Points, in no order, along strands that fork, close into loops and pass close to each other.
Two points are linked if the straight distance between their rows is under 190. Some points are linked to none.
Q780: [ 21  46  43  12  47 -52   7 -54 -37   7 -15 -12  30 -38  26 -45 -38  18
   5  64  -3 -22 -27  35  13  61 -38  29  36 -22  20  41  81 -18 -15  26
   1 -13  35  15   6   8 -20  34 -21  68 -14]
Q64: [ 19 -13 -27  21  18 -12  56  85   3 -30   0 -35  -4  10  -7  16  11  22
 -26   1  12  31  12 -21 -36   2  47  13 -12   2 -18   1  22  10  -7  25
  -7 -15  27 -25  -5 -15 -23 -14  77   6  71]
Q913: [  6  18  -3  15  25  -6 -16  59 -12 -25 -58 -43  -6  -5   1  16  19  40
 -20  12  -4  -8  -3 -15 -16  55 -42  34  16 -25 -24  28  34 -32 -21  60
 -21 -10  -5 -14 -16 -31 -43  37  13  25  11]
Q232: [-44 -21   4   7  -9  -9 -52  40   9   4 -36  11 -58  51  -7  18 -12  -1
  -9  -5 -26  -4  55   1  57 -12 -79   6 -19   5  24 -39 -24  -9 -16 -40
 -12  43 -49 -15  16  -6   5  52 -14 -68   6]
Q884: [ 19   4  20  13  65   3 -18 -80  21 -16  56   8  12   0  22 -56 -23 -18
 -16 -16  24 -28  20  35  -4  24 -28  10  -3 -58 -14 -17  55 -19 -17  27
  24  31  25  10  26   1  37  22 -49 -20 -24]
Q962: [ 30  -4  19 -63   0  12 -74   4 -11   3  61 -20   1 -12 -22 -11  44  22
  11 -20  -5   2  61 -14 -44  -5 -58 -50  28 -13  -7 -21 -29 -41   6 -27
 -10  47  37 -31 -38 -27  19  12  10   5  17]
Q367: [-40  21  13 -31 -22  -6   8 -42 -37  42  33  31  23 -53  17 -20 -14   7
   1  22  -4  10 -29   5 -29 -22 -22 -35  52  14  32 -17  10  15   7 -48
  43   9   4  20  -4  13  15 -52  23  43  67]
Q496: [ 39  70  15  44 -27 -51  28   2  29  16  -3  20  40 -25  -8  -3 -12 -10
   0  19  -8  58 -24  46  -4  27  74  19  20  25  15 -10  31 -46  55   0
  -7 -17   4 -15  11 -24 -13  -5  -5  23  24]
Q988: [ -6  27  72 -60  16 -41 -31 -33  23  22  12  19  -4  -2 -29 -43  16 -71
   8  -8 -42  27  26  48  12  12 -12  13  -1 -24   9 -17  37  -6   6 -23
 -14  29   3 -26  45 -45  24  36 -15 -13 -69]
Q329: [-13  46 -31 -11  33  13 -20 -22  18  15 -16  67 -17 -34 -63  -5 -15 -70
  29  32   0  21  27 -11  45 -99   9  -4 -15  38  56  -4   6   4  59 -51
 -30  -6 -17 -20 -19 -17 -36  20  13  12 -37]
Q656: [ -7 -17  -3  63  25  12  43  39  34 -45 -29  45 -19  13   4  -3  -1  18
  -2   7 -17 -57   1 -32   6  30 -34  29  -6 -29  17  61  10  25 -60  34
 -59 -51 -41  40  12  -1 -30 -26  20 -32  30]
Q386: [-30 -15  47 -47  -4 -21  41  -2 -23  33  10  -9  11 -72   6  17  54 -22
   8   4 -19   2 -15   0 -46 -21  10   5  22 -37  34   9  43  63 -32  21
  17  -7  -8  22  -2 -34  40 -12  19  35  -2]
Q219: [ -8  -8  27  61 -10  19  16  32  68 -45 -48  41 -29  -3 -26  22  25  34
 -62  10 -32 -41  15 -16  13   0 -12  33  11 -45  38  33 -14  -9 -29   5
 -20 -59 -46  46  -1   9 -18  -3  14 -34  17]
Q469: [-15   8  -4  -6  25 -53  41  52 -14  26   6  23 -18  -3 -27  31  -5 -10
  85   9 -25  18 -16 -27  10  33 -69  -3  12  26  15   6  26  12 -56 -13
 -59  13  17   8  -8 -19 -20  -8   7 -41   5]
Q234: [  16  -18   24   -2  -23   45  -35  -13   30    4   17   38    0   -6
  -47    7   79   -8  -39   20  -26   26  -22   14  -52  -10   71  -34
   16  -11    2    9  -38   -9   10   21    8  -29   18   26  -34   -8
  -25  -14   -4  -34 -100]
Q144: [ -4 -20   1  13 -58  74 -78 -18  -3 -13  -2  11  17  15  17  11  37  49
 -35 -16   7 -60 -29 -15 -43  10   0 -37  15 -13 -47  26 -80 -17  10  33
   7 -40 -16  28 -27  22  -4 -27 -22  -4 -58]
Q107: [ 34  45  36  32  52 -29  11 -45 -32  13 -15 -42  37 -20  -7 -27 -17  34
  -8  50 -15  51 -13  43 -32  57 -15  -2  29   6  28  24  44 -49  14   5
  -7 -12  60 -21 -21  10 -41  17   6  62   4]
Q937: [ 12 -11  42 -66 -24 -24  21  19  33   7  38  18   4  14 -17 -31 -16 -32
 -48   1 -12  14  24  25  32 -24  47  -7 -19  -3  31 -36  -7  24   1 -39
  33  14   9  -8  62  19  53  -6  21 -19 -15]
Q692: [-25  -6  36 -22 -37   9 -30  42 -39  13 -15  -7 -31  21  10   7  -9  31
 -37  21 -36   2  22 -18 -15 -21 -49 -31   6  38  18   7 -57  17  -5 -45
  -2 -11   5 -15   2  19 -17 -17  59  40  64]
Q585: [-18  12 -19  -7  14  19  -7  14 -61 -14 -36 -31   3  12  14 -21 -33  65
  -4  36  -3 -20 -12 -44  -2  13 -73 -21  11  34   7  43 -34   6  -3 -21
 -10 -38  31 -15 -21  34 -49 -25  59  65  68]
Q262: [-34  20 -11 -52  -2 -29  54 -16  53 -12 -11 -28  -1 -66 -43  46   2   3
  17 -44  15  -1  23 -27  58 -50  -6  78   7 -42  43 -25  12 -23   0 -43
  33  38   5 -14  -4  -3  32  21  23  16  26]
Q737: [-36 -42  26  10 -79  -1  -7  37 -16  22 -12  20 -29  25  13  26 -11  38
  -8  22 -42   7  -6 -18 -13   9 -55 -26  31  33   6 -12 -60  12 -27 -50
  -3   2 -29  26  -4  37  -1 -52  16 -34  65]
Q668: [ 42  25  -9 -45 -77 -16 -45  16   1   7  14 -39  18  -4  -8  29  20   8
  45 -55  20 -15  12 -17  29  13  34  13   1  20 -37  -3 -61 -47  34   5
 -28  39 -14 -12 -20 -33  22  24 -54  19 -57]
Q712: [-16 -32  34 -43 -39  -2   8   6 -32  37  20  -2  25 -36  32 -19  25  12
 -19  38 -10   5 -42  -1 -54  16   7 -26  35 -12   9  -8  16  48 -22   3
  47   4  16  20   3  10  22 -28   9  28  -5]
Q671: [-29 -10 -17   3 -27  44  11 -15  17 -25 -32 -38   5 -30  -1  46  36   2
 -39 -70  42 -33   5 -20  16 -37  61  65 -30 -40 -13   0 -31  -6  26  36
  44  -9 -43  12  11 -11  25   3  -9   5  -9]
Q312: [ 36  11  -1  76  37  -5  14 -15  11 -27   0  -4   0 -17  -9  24 -12  42
  32   5 -26 -20  33 -12  12  19 -60  13  20   1  32  19  -2 -21 -15 -13
 -26 -10   2  31 -51   3 -11  17 -22 -19  54]
Q254: [ 15   8  25 -23  65 -32 -32 -36  -9  12  24 -10  10  16  15 -51  -6 -50
   5   1 -11  39  -2  45 -30  45  -9  -6   8 -21 -17 -14  82 -10 -15  37
  -6  39  33 -21  22 -47   3  47 -39  -5 -56]
Q916: [ 18 -48  44  44 -49  30 -38  12  35   4   9  68  -5  32  21 -10  50   4
 -57  47 -43  -4 -25  33 -68  24  40 -60  12 -13 -15   3 -17   4 -17  47
  10 -39 -26  16  -8  12  -2 -29  -9 -53 -55]
Q210: [ 25 -35  21  45 -35  23 -53  52 -42   2 -12  -6  -6  56  45   6  23  12
  -2 -13   1 -11  -1  -3 -50  20   2 -43 -24  21 -81  20 -36   8   9  64
 -38 -21 -22 -38 -20 -19 -12 -21   9   4  22]
Q25: [  2 -10 -68  60 -22  37  56   1  -6  -2 -38   4  11   3  14  30 -17  20
  -1  44   7  11 -54 -21  -5 -36  77 -13   4  36   8  17 -23  41  26  -1
  25 -58  -7  31 -26  39 -43 -46  10  16  34]
Q131: [ 58 -15  18  93 -21   7 -36  -6  25  -8  19   9  -4  55  20   1  14  -2
 -11 -12 -29  42  18  53 -16  31  61 -34  -5  25 -24 -19 -34 -43  28  15
   2  -9 -21 -18 -19  -2  -2  -3 -52 -44  -2]
Q362: [ -4 -17 -52  -1  36 -27  46  81  22 -18  -3   0 -25  17   9  12 -26 -10
 -30  -1  11  26   9  -1   6 -35  33  11 -23  -3   8 -44  63  17  -1  -2
  37  31  -8 -33  11 -19   8  14  33 -35  75]
Q705: [-14 -15 -54  -2  49  10  15  25  22 -12   8  71 -34 -10   4  -4 -13 -42
 -10  10   7 -10  31 -12  21 -87   7 -28 -18 -13  35 -47  56  45  21  -1
  30  28 -43 -15  -2 -30  16  22   6 -43  46]
Q871: [ 18  18  29 -35  74  38 -45 -52  10 -16  47 -15   9 -24 -37 -42  30  11
 -28 -17   4  -4  54  10 -33 -21 -23 -19  -9 -46   1  11  12 -29   7 -14
   4  13  58 -36 -18  -9   5  20  35  20 -15]
Q277: [-37 -14  29 -68   3  19   1  17  -8  -8  -6 -40   1 -66 -16  15  72  23
 -20 -22   2 -39  26 -43 -25 -27 -20  20  16 -77  32  17  24  33 -28  22
  22   9  -9  17 -18 -29  42  10  34  36   3]
Q246: [-53  30 -13 -31  38  12  23 -85 -32   4  18 -25   9 -27   6 -16 -33  11
  -4 -26  22   3  -9  -4  11 -41 -38   3   5   1  25  -4  -6 -14   5 -64
  41  16  20  -6   9  38   1 -24  49  62  64]
Q898: [  5 -34 -79 -34 -47   7  29  56  18 -15  21  26   3  -2   2   3 -17  52
 -16  13  30 -36   1 -59  10 -26  25 -38  21   1  -7 -31 -19  31 -11 -35
  32  28   7  29  -6  29  22 -43  26 -29  56]
Q527: [ 23  61   8 -30 -25 -70  16  28  17   9  -5 -14  38 -10  -7 -18 -30   0
 -17  -6  25  48 -22  38   0  49  44  37  10  -2 -21 -12  25 -60  22  -4
   5  25  39 -33  46 -10   0   5  22  35   8]
Q484: [ 15   7 -50  43  -7  18  31 -33 -15  21 -23 -20  19   6  -8  17   4 -18
  40  28 -15  66 -60  16   4  -3  64 -16  12  70  15   4 -35  -2  42 -17
  23 -41  25  16 -39  29 -60 -34 -24  10 -33]
Q166: [  7  42  63  37  30  21   7 -55 -17   9   5  28  22 -30  20 -36  -9 -39
 -20   0 -18 -17  22  39 -13 -48  18   0 -26  -5  28  33  14  32  36  -2
 -10 -60 -30 -22  24   7  11  -8  32  63  56]
Q486: [-27  35 -57  -9   9  31  24 -56  -4  22  -3   1  24 -32 -27  -8   9 -32
  -5  10  24  55 -69  14 -26 -30  73  -7  24  16  12 -12   8  -4  52   0
  44 -20  25   9 -16  -9 -47 -31  13  17 -30]
Q788: [-47 -23 -51   0 -17  13  39  32  -2 -14  -8  21  -9 -14  13  11 -25  50
 -14  18   4 -25 -17 -61   3  -3 -53  -3  36   1  17 -10 -10  24 -35 -38
  21  19 -23  33  -6  25  -1 -41  38 -26  98]
Q663: [ 52 -32  46  61 -42 -12 -11   1  49  11  42  31   6  25  15 -20  25  -1
 -44  18 -55  48  12  59 -44  43  32 -50  31  -4  13 -37 -15 -18  -8 -13
  15  -5  -1   7  -6   3  33 -18 -34 -59  17]
Q482: [-47  29 -58 -20  29  18 -21  11  -1  -3 -22  53 -56  28 -38   1 -32 -40
  12  13  18 -10   6 -30  44 -72 -28  -6 -38  36   0   5 -21   0  20 -25
 -27  -3 -13 -20  11  10 -54   4  29   4 -11]
Q599: [ 11 -27  24 -47 -56 -21 -17  98 -10  30 -11   2 -22   8 -24  31  40 -11
  12  33 -57  35  18 -12   8 -31  14 -48  12  37  43 -31 -21  47 -11 -21
  -2  16 -14  -7 -18 -24   6  11   6 -14 -29]
Q709: [ 52 -43 -15  40  53 -20  53 -11  23 -23  31 -53  17  33  15  -4 -21 -12
  -1 -29   6  44   6  28  21  12  76  11 -32   3  -2 -16  21  10  -2  17
  40  24  43   3   9  12  22  16 -28 -32  -4]
Q999: [ -5  35 -26 -28  26  25  23 -38  23   4  22  67   7 -28 -48 -25  -7 -42
 -17  46   0  28 -30  -1  -2 -67  59 -24   2  20  34   1   4  12  41 -38
  17 -25  31  13  -6   4 -41 -33  41   4 -40]
Q430: [ -5  -8  57 -56 -59  14 -27  24 -16  10  19   6  17 -16   6 -31  15  32
 -50   7  19 -42 -21  -7 -41  15   3 -22  -1 -31 -31  27 -36  35 -32  13
   5 -34  20  13  29  28  35 -35  48  41 -15]
Q866: [-50   0  30   0  -1   1  22  13 -23  14 -57 -39 -23  11  14  21  14 -26
 -22 -26   5  31 -24  24 -29   5  17  60 -36  -7 -14  17   4   9  -6  61
 -17 -38 -23 -26  47 -23 -14  10  28  43 -10]
Q128: [-32  32   6  46   7 -15 -17 -24  -2  33  -3  97 -19 -11 -15 -24 -37 -64
  38  41 -29  32  -1  17  12  -9 -64 -28   7  46  40 -15  27  16   3 -53
 -29 -10 -41  10  11  11 -21  -8 -15 -43  18]
Q874: [ 72  -5  29  -1  -6 -54  15  -3 -18  32  49 -32  16  -8  41  -1  10 -34
  55 -30 -16  18  26  32 -19  21  31 -13  -2   5  -2 -12  28  14   0  19
 -16  25   6 -11  -2 -35  61   4 -50  12  30]
Q536: [ -2 -14   3  30  40  13 -12 -11 -17  25 -21 -32 -44  14 -51  34  31 -54
  44  -4 -50  76  37   7   2 -44 -15 -21 -38  63  44  -8 -32   2  23 -37
 -30 -15  20 -19 -43 -15 -40  13   7 -13 -27]
Q795: [-17 -34 -78 -22  26  39  -1 -23 -36 -27  -9 -68  19   6   9 -14  -3  40
 -15 -22  64 -14 -35 -39 -20  22  -1  -5   8 -12 -59   4  -6  -1 -11   7
  47   3  44  23  -3  36 -15 -19  17  14   8]
Q164: [-42  -1 -16  -1 -20  -6   9 -68   3  36   9  -4  19  -9  24  -6  -7 -39
  33 -26  16  23 -71  21   1  58  12  40  17   2 -23 -20  12 -17 -13  14
  14  32 -18  36  28  -9  -2 -11 -71 -30 -75]
Q18: [ 27 -16   6  -2  -6  31 -21  54 -34   0  17 -43  -4  28  -2  17  33  -1
  -5 -28   2  19  22  -4 -53 -23  41 -26 -30  36 -43   3 -42   7  27  20
 -20 -10  17 -40 -25 -13   0 -16  46   9  31]
Q118: [-67  -6  -3  10 -14  32   2 -69  12   0 -29 -27  11 -27  16  16  11  -5
 -39 -43  23 -11 -49  17   7   8  17  55   4 -42  -7  -4   5 -19  14  23
  59   3 -33  44  16  -1   7  11 -49  -9 -52]
Q605: [-36  19  -1 -33 -43 -35   2   7   4  15  -2   9   3 -37  18  36  -4   1
  57 -32  12 -35  -8 -33  16  36 -61  53  39 -24 -17 -16  16 -14 -33  20
 -37  44 -49  23   9 -40  35  19 -48 -16   8]
Q168: [-11  20 -25  74  30  -6 -22   9   5 -41 -55 -42  -2  -6   7  24  -5  59
 -20   6 -13  13  18  -4  -4  47 -61  35  35 -17  12   9   4 -59   0  19
  -4   8 -22   0 -50 -11 -38  28 -16  -7  61]
Q193: [-14  45  32  29  27  32   9 -47  12 -39 -28  17   8 -41 -20 -13   3   0
 -18 -26 -14 -37  33  -9   5 -32 -40  33   0 -46  65  41  -3 -19  24 -11
 -32 -42 -37   2  -7  -1  -4  -1  44  47  68]
Q793: [  0   7  26  32 -29  29 -55 -18 -24  15 -16  20  13  -1  15  14  42   1
  28 -14  -7 -31 -25   0 -37  31 -21 -15  19  10 -52  31 -32 -28   6  60
 -49 -32 -34  12 -36 -26 -16 -11 -39  11 -37]
Q864: [ 24 -46   5  36  61   0  10 -39  15 -25  29  22   4  23  11 -40 -34  11
 -11  25   3 -32   2  21  26  15 -25 -14 -16 -26   7   6  34  24 -44   0
  23   9  17  42   6  27  11  22 -44 -60 -42]
Q249: [ 22 -40 -20  -4 -40  14  11  45  27 -17  32  -8 -25  49   0  36  13  -4
  14 -64  25 -32  32 -24  26 -22  41  10 -47   7 -45 -10 -52  -2  -9  -2
 -27  31 -26 -10  11  -2  39  -9 -17 -69 -18]
Q139: [-26 -24 -45  -2  10  52   4  35  33 -25 -25  39 -66  62 -32  13  -4 -12
 -16  25  19 -24  18 -39  39 -46  10  -4 -47   6  -9  23 -33  16  -6 -13
 -14 -18 -10   5   9  23 -61   3   8 -60 -63]
Q360: [-13 -60  -4 -10  17   9  -9  24   2 -11   5 -45 -47  25 -12  44  22  20
  -7 -41 -29   2  74 -19  23 -30 -63 -11 -15  -1  31 -42 -27   5 -23 -44
  13  38 -13  -6 -27   2  34  30  -2 -67  44]
Q183: [ 31 -38 -30  13   9  -5  -5  63 -16 -42 -13 -18  18   2  37 -10   9  67
 -18  30  28 -59  -5 -41 -30  53 -17 -12  15 -32 -36  33  46  21 -49  66
  -2  -2   7  17 -21  -5   1   7   0  16  16]
Q735: [ 20 -42 -17  20  64  44  22 -37   2 -22  26 -10   1  41  -2 -24 -14  -3
  -7  -4  25 -15 -19  21  13  -6  29  -4 -49   2 -21  14  -4  26 -15   7
  19 -23  40  23   2  41 -10   1  -5 -24 -60]
Q669: [-13  -9 -18  53 -16  14  31 -45  30   3  12  49  15  42  32 -14 -14 -27
   2  -8  24  17 -76  40 -19  58  64   8 -10   7 -51   3  -7 -25  -8  38
  10 -28 -16  28  43  27 -15 -48 -41 -49 -55]
Q304: [ 55  51  24  42 -39 -37  25 -15   6  19   0   9  53 -24   0  -9 -14  37
   7  49  -5  34 -57  40 -42  72  43 -17  58  27  -4  30  19 -41  13  -4
  -5 -55  50  11 -11  17 -28 -38  -2  45   8]
Q53: [ 26 -41  18  46 -57   1   2 -10  43  -4  33  65   5  29  48 -17  11  14
 -15   2   6 -44 -42  18 -25  63  30 -32   4 -18 -49   1  -9 -11 -47  59
  -4 -27 -18  48  32  24  38 -49 -59 -63 -68]
Q162: [ 11  48  -7 -58   5 -30  -2  19 -47  16   4 -66  22   6   2 -12 -21   5
  35 -11  39  40 -15   1  -1  37  -5  12  -2  35 -37   5  -4 -45  19  -2
 -17  35  52 -44   9  -7 -17   6  15  56  11]
Q22: [-16 -11   9  58  23  13 -23 -21 -31  43 -15  35 -35   6 -24  11  -4 -64
  59  34 -56  73  34  -4  14 -37 -58 -45 -19  92  58  -7  -3  24   4 -60
 -28 -22 -16  12 -31  27 -25  -8 -19 -34 -15]
Q855: [  9  -7 -61  -7   9  -7  11  20  36 -18 -15 -15  -3   1 -31  29  11   4
  11   4  21  17 -10  -7  46   2  20  23   5  -3  10 -20  14 -23  15  -2
   9  38   3  -1 -23 -19 -25  37 -28 -33 -38]
Q328: [ 46  20   6 -93  34 -37  22   1 -11  -2  35 -18  28 -25 -32 -41 -24  17
  27  23  33 -34  -1 -26  17  12 -11   2   6 -12   1  38  29  11 -31 -24
 -12  12  81   7  10  23   2   8  25  47 -50]
Q187: [  3   6 -52 -10 -47  23  17  20  36 -33   8 -12   6  -5  -5  34  24  22
  -1 -78  70 -41   3 -36   9  -8  68  43 -18 -19 -63   1 -38 -33   7  36
  -3   7 -20  14  10  -2  28 -25  -9 -20   2]
Q156: [  5  -3 -21  41   2  11  52  27 -23 -13 -50  -7   4   5   7   5 -24  44
  -5  50 -15   0 -36 -34 -11  13  -8  11  16  26  14  54 -16  31 -13   4
 -20 -70  24  21  -8  38 -52 -44  62  61  62]
Q682: [ 18 -27 -39 -87   2  29 -58  30  14 -21  43 -30  -4 -17 -37  -7  41  54
 -20  -9  31 -27  42 -43   1 -17 -23 -39  19 -36  -8 -36 -14 -33  -2 -20
  27  68  42 -25 -45 -12  22  24  17 -14 -23]
Q78: [ 24  39  26   7  37 -51  31  -2  -2 -24 -24 -25  17 -25  14 -14 -53  31
  10  20  14 -55  13  -6  55  32 -41  55   1 -21  10  39  58  -4 -17  15
 -24   9   0  -1  28  11   7  52  -9  50  30]
Q382: [-38  30   2  -5  12 -34  38 -26  20  10   6  44  -2 -68  -4  24  -1 -30
  65 -26  -6 -19  21 -14  16 -15 -59  57  32 -38  41  -6  51   5 -27   0
 -41  18 -52  28   2 -41  36   6 -20 -28  31]
Q741: [ 44  13 -57 -23  11   7  23 -26  18 -29  23 -13  59 -31   9 -46 -39  34
 -34  15  82 -25 -13  -2  24 -17  78  -2   1 -25 -12  -5  21  15  24 -11
  67   5  42   8  19  43  37  -3   8  47  10]
Q563: [ -9 -23   1  -4   9   8 -69  44  38   3  16  44 -49  60 -15 -15  13 -38
 -31  -3 -36  30  56  27  10  -8 -27 -44 -10 -11  -4 -63 -13 -21  10 -23
  -7  55 -29 -38  20 -27   3  28 -12 -91  -1]
Q270: [ 25  -8  -7  94  36  10   0 -19  19 -33  11  63  -5  26  14 -19 -33  24
   7  29 -16 -56  10   4  12  28 -50 -21   5   1   7  19  12   4 -23   6
 -32 -27 -26  39 -18  14 -12   0 -29 -52  24]
Q912: [-32  23  28 -74  -3 -28  18 -50  20  11  -7 -67  11 -50 -16  18   4 -21
   1 -44  10  17  20   6  47 -17   3  80  -1 -43  30 -23  40 -31  12 -30
  36  58   9 -12  19 -16  38  48 -15  41 -30]
Q744: [  0 -45 -80 -13  -6 -12  15  89   6 -39 -50  -7  -9  29  26  14 -17  82
 -20  66  18 -49 -32 -59  30  25   7 -12  23  -7 -28   4  41  45 -34  27
  19  24  -6  18 -14  13 -27  21   3  -5   7]
Q428: [  6  11  13  -7  13 -54   0  57 -42  25 -18  46 -10   8  12 -12 -28 -20
  69  52 -21 -20 -21   1   4  35 -66 -12   5  28   2  22  62  39 -35  23
 -55  -7 -13 -14   4 -23 -17  11   2  11   5]
Q403: [-44 -34 -22 -66 -55 -27  -9  80 -50  41 -43   8 -19  43  35  15 -15 -25
  33  40   0  16 -52 -25  24  18 -12 -33 -14  45 -34 -16   3  61 -24  24
  -3  30 -34 -15  24 -14  -8  10 -13   0 -51]
Q860: [ 29  48 -15  13 -28  12 -20 -50  26 -29  43  25  53 -37  15 -37 -23  22
 -51 -18  58 -29 -12  23 -20 -23  77 -12   9 -38 -17  -7 -11 -34  57   3
  47 -22  13  -6  17  23  47 -13  -8  40  19]
Q573: [ 22  42 -34   9   8 -17   9 -59 -12  -3  59 -11  31   5  13 -33 -66  10
   8 -27  30  34  -1  20  12 -11   7 -21   9  15  -4 -38 -23 -39  36 -56
  34  30  35 -24   9  46  34 -23   2  20  77]
Q882: [ 33   7  59 -54 -40 -52 -43  -2  20  31  40  37  16  30   9 -72  -5 -67
 -19 -10 -35  25  11  44  18  27  31 -35 -13   2   1 -33  -8   3  18 -15
  -2  26  -8 -29  61 -19  44  28 -35 -17 -53]
Q816: [-41  -3  -8 -22 -52 -31  20  50 -33  26 -47 -36 -12  12  18  47   2 -10
  24 -14   6  28 -40 -11   2  34  18  47 -16  26 -34  -1  -8   1  -7  45
 -13   0 -26  -9  26 -23 -12   1 -12  12 -25]
Q823: [   2   -8  -19    1   -1   67  -21   11   44  -11  -20   35  -29   27
  -58    5   31    1  -25   43   -3   -6  -12  -11    4  -27   38  -16
  -10    6    4   41  -47    0    2   -7   -4  -48   25   26  -22   27
  -76   -6   11  -32 -110]
Q798: [-18  33 -23   9  10  39 -50 -59  -5  -8  21  -1  18 -31  14  -8  13  -4
 -12 -40  33  -2   5  18 -27 -42  11  -6   3 -20 -14 -32  -4 -35  68  12
  36  19 -23 -27 -18 -24  17   3 -17  19  28]
Q491: [  3  14 -49   9  32  36 -39 -96 -14  -7  52 -28  24 -20  -1 -24   0  24
   8 -29  21  20   3   8 -27 -22 -16 -38  34  -9  -4 -38 -22 -58  46 -31
  41  43  41  -8 -54   8   5 -12 -28  -2  26]
Q821: [  3  -9  40  12 -17  -7  20  20  53 -14  -7  31 -15   6 -24   6   3  -1
 -53  11 -28 -29  24  15  25 -18  13  21 -11 -24  24  -4 -12  20 -10 -21
   3 -27 -25  13  36  18  24   5  30 -28   7]
Q800: [ 43 -51 -20   9  -6   8   9  19 -26  -7  46 -30 -18  89  24   7 -34 -17
  36 -53  12 -11  33 -12  38 -21  13 -17 -63  50 -52 -16 -54  31   0 -18
 -18  39  -1 -18  11  28  24  -8 -19 -38   6]
Q848: [  4  47  46  31  66  30 -22 -91  11 -17   1   3  10 -55 -30  -1  51 -18
   0 -21 -29 -13  61  24 -32 -23 -37  14   2 -50  48  40  14 -27  18 -12
 -32 -17   9 -14 -47 -24 -13  26  18  20   0]
Q230: [ 22   4  -3  75 -79  14   2  26  22   9 -10  29  -5  42  37  34  -2 -17
  -8 -14   2  17 -24  33 -18  -2  91 -16 -13  42 -47  -7 -48 -24  40  24
 -17 -30 -58  -9   3  15 -12 -42 -23 -18  22]
Q756: [-67 -28  35   5  33   1  20  22 -22  18 -80 -11 -63  24  -1  22  -5 -55
  -7  12 -25  21  13  21  12 -24 -21  50 -52  -3  31   3  24  53 -17  35
 -18 -48 -28 -16  49 -19 -15  36  17  28 -38]
Q372: [ -6  -3 -17   1  36  32 -11 -20 -55   4   4 -69 -21   2 -10  34  25  -1
  26 -21  -6  20  25 -15 -12 -35 -26 -24 -19  39  -1  -4 -40 -13  43  -8
  -1  -3  21 -34 -54  -9 -25  -3  24  21  26]
Q320: [-43 -26  -3 -49  12   9  42  -4  27 -11   3 -29 -36 -21 -34  49  24  -5
   0 -63  -4  -9  46 -38  36 -69 -40  38 -20 -18  34 -27 -30   9 -25 -49
  11  22   5  -1  -2   4  41  -4  49  -8  47]
Q896: [-27  24  23 -31  34 -51  28 -31 -19   3 -27 -53   6 -19  18   8 -39 -17
  26 -34  23 -13  -4  12  66  20 -30  92 -19 -26   1   1  61   1 -14  15
   5  44  -8  -4  38 -13  20  54 -41  33 -13]
Q702: [ 18   2  64  50  54  -4   7 -54 -27  32   3   2   0   1  11 -15  -2 -63
  26   7 -37  21  24  53 -16 -22  -7  -9 -38  18  19  16  18  47   6   3
 -14 -43   2 -21   3  -5   5   8   7  20  13]
Q159: [ -4  46  28 -36 -35 -17 -42 -42 -14  29   0 -29  28  -4 -14  -5 -14 -24
  40 -12  -7  27  -6  19  30  13   3  15   2  33  -7   9 -35 -38  52 -27
 -14  26   6 -22   8 -15  -8  16 -36  48 -45]
Q66: [-15 -19   1 -65 -16 -37   2  73 -61  23 -29   4 -22  21  15  -3 -35  27
  26  54  -4 -41 -12 -42  32  13 -53 -22  -2  29  -7  19  16  60 -38   3
 -28  10  -3 -13  20   1 -11  18  19  38 -15]
Q838: [ 24  11   1 -57 -52 -59 -19  43 -18   7  15 -43  12   2  35  27 -19  12
  59 -34  30 -46  10 -31  31  45 -31  21  15  -6 -42 -18   5 -17 -17  28
 -35  64 -12  -2  23 -29  56  26 -65  18  -6]
Q74: [ 13 -24  23   4 -61  28 -37   9 -13  -8   3  -7  33  51  17 -20  -7  48
 -44  10  17 -32 -41  -3 -40  42  24 -24  -1   3 -58  30 -51  10 -17  14
   6 -56  33   2  12  59  -2 -41  23  23 -40]
Q703: [-13 -20  29  28  52 -12  29 -11 -22  18 -20  -6 -17  -6  11  21   9 -64
  59 -21 -28   9  36  21  13  -8 -16  26 -46  12  23  10  41  55 -24  21
 -33 -25 -28  -2  15 -29  20  32  -6 -24 -13]

A tip is a point with one link. Name the tips that can be reached along the links from each point below, in the order of the rows.
Q482 | Q898, Q800, Q230
Q312 | Q709, Q744
Q304 | Q382, Q563
Q491 | Q705, Q277, Q128, Q741
Q703 | Q469, Q682

A piece is two or more points that can be reached from each other along the links. Count, over all rows, the pieces, the separate loops (a circle has one, a figure eight two, a Y none), the forks (points with three links) and the tips (points with one).
pieces | 5
loops | 1
forks | 5
tips | 13
